Points, in no order, along strands that fork and pass close to each other.
In the rows, zero is written as 128.
Points whose rows are less than 56.1 apart are linked; no others are.
J823: [138 145 123  38 177 114 147 136  93 115 120 111]
J788: [170 110 144 107  92 141 145 135 110 182 136 168]
J625: [ 93 116 126 100 168 131 138  93  93 115 122  81]
J909: [109 165 106 205 192  95 103 116 159 120 129 126]
J720: [139 107 144 122  72 135 178 139  74 141 129 177]
J995: [125 135 121  52 184 112 142 108  85 129  98  90]
J310: [106 139 148 185 174  87  91 146 150 152 111  97]
J880: [107 122 142  85 171 131 121 117  93 128 126  80]
J956: [148 122 154  78 115 113 177 162  96 139 149 170]
J971: [114 121 153  80 157 136 111 144 120 137 135  91]
J581: [104 129 150 159 160  98  81 144 152 153 111  92]
J877: [139 120 153 120 126 126  93 167 172 143 115 102]
J919: [144 128 129 126  86 137 119 184 186  90 134 143]
J933: [159 110 151 106  85 141 146 145 120 157 145 166]
J497: [ 96 117 121 130 174 113 141  56  90 157 129  97]
J606: [142 118 156  88 116 140 126 164 148 136 150 129]
J89: [147 122 158  64 127 128 162 163 110 138 157 154]
J366: [138 140 138  41 169 115 151 151  96 122 134 122]
J536: [ 92 122 120 149 163 117 135  51 107 146 145 109]
J549: [167 133 122 142  84 151 117 113  86 192 119 168]
J866: [155 114 156  99  93 141 130 158 146 146 146 147]
J519: [125 123 141 106  99 139 114 184 174  91 142 123]
J883: [154 157 114 173  76 148 105 127  82 145 104 167]
J755: [147 107 151  98  92 117 184 151  78 151 135 184]
J152: [158 129 113 145  88 139 132 190 196  79 112 150]
J846: [142 134 153  48 153 121 153 163 106 123 148 143]
J257: [ 94 125 110 162 151 120 129  48 129 137 160 121]
J819: [180 125 135 133  98 136 111 152 181 147 102 131]
J739: [104 161 105 190 179  97  94  84 150 135 142 124]
J615: [177 129 104 161  93 143 140 178 193  84 103 156]
J246: [109 166  92 212 199 101 117 119 163 100 130 132]
J520: [ 72 111  93 165 125 124 149  70 136  95 150 118]
J548: [156 116 146 123 109 129 107 163 183 133 112 117]
J619: [197 167 107 167 103 150  98 122 119 156  98 166]
J565: [197 136 126 144 102 141 108 140 171 147  97 144]
J782: [106 130 131 105 113 142 109 185 171  73 143 112]
J111: [ 86 128 123 114 125 145 102 164 148  69 140  93]
J267: [ 72 128 111 120 125 149 110 140 137  66 135  88]
J856: [ 81  99 108 148 133 117 169  61 129 102 151 123]
J593: [175 167 111 167  90 149  98 127  93 158 103 165]
J392: [142 119 131 143  57 147 151 136  90 132 130 175]
J836: [ 86 100 114 118 147 112 181  65  95 100 114 102]
J611: [202 153 111 160  99 149 112 132 152 140  92 156]
J58: [172 119 132 118  98 146 135 115  90 197 129 169]
J212: [133 120 159  72 132 141 122 158 133 135 148 114]
J301: [121 118 160 132 143 116  90 156 161 151 110  90]
J290: [100 144 106 181 165 110 100  65 139 144 151 120]
J443: [110 156 129 202 190  87  95 136 157 136 120 116]
J414: [ 85  96 117 137 142 110 178  57 116 110 135 120]
J79: [ 87 109 121 114 155 127 153  77  90 109 119  87]
J387: [ 65 120 106 132 131 144 128 105 117  75 135  86]
J790: [ 65 121  93 158 130 133 130  93 129  84 140 101]
J499: [153 136 119 162  56 154 128 129  87 138 118 173]

A fork is a point with three links, a tip a point with one. Leave the first point through the second and follow the links. Name the first fork or tip that comes.
J111; J782 => J615
J819; J548 => J909
J89; J846 => J995
J739; J290 => J497
J971; J212 => J549

Name the points in between on the shortest way along the links from the first point to the second, in order.
J836; J790 => J414 J856 J520
J152; J387 => J919 J519 J782 J111 J267
J392; J819 => J499 J883 J593 J619 J611 J565
J755; J995 => J956 J89 J846 J366 J823
J933; J549 => J788 J58
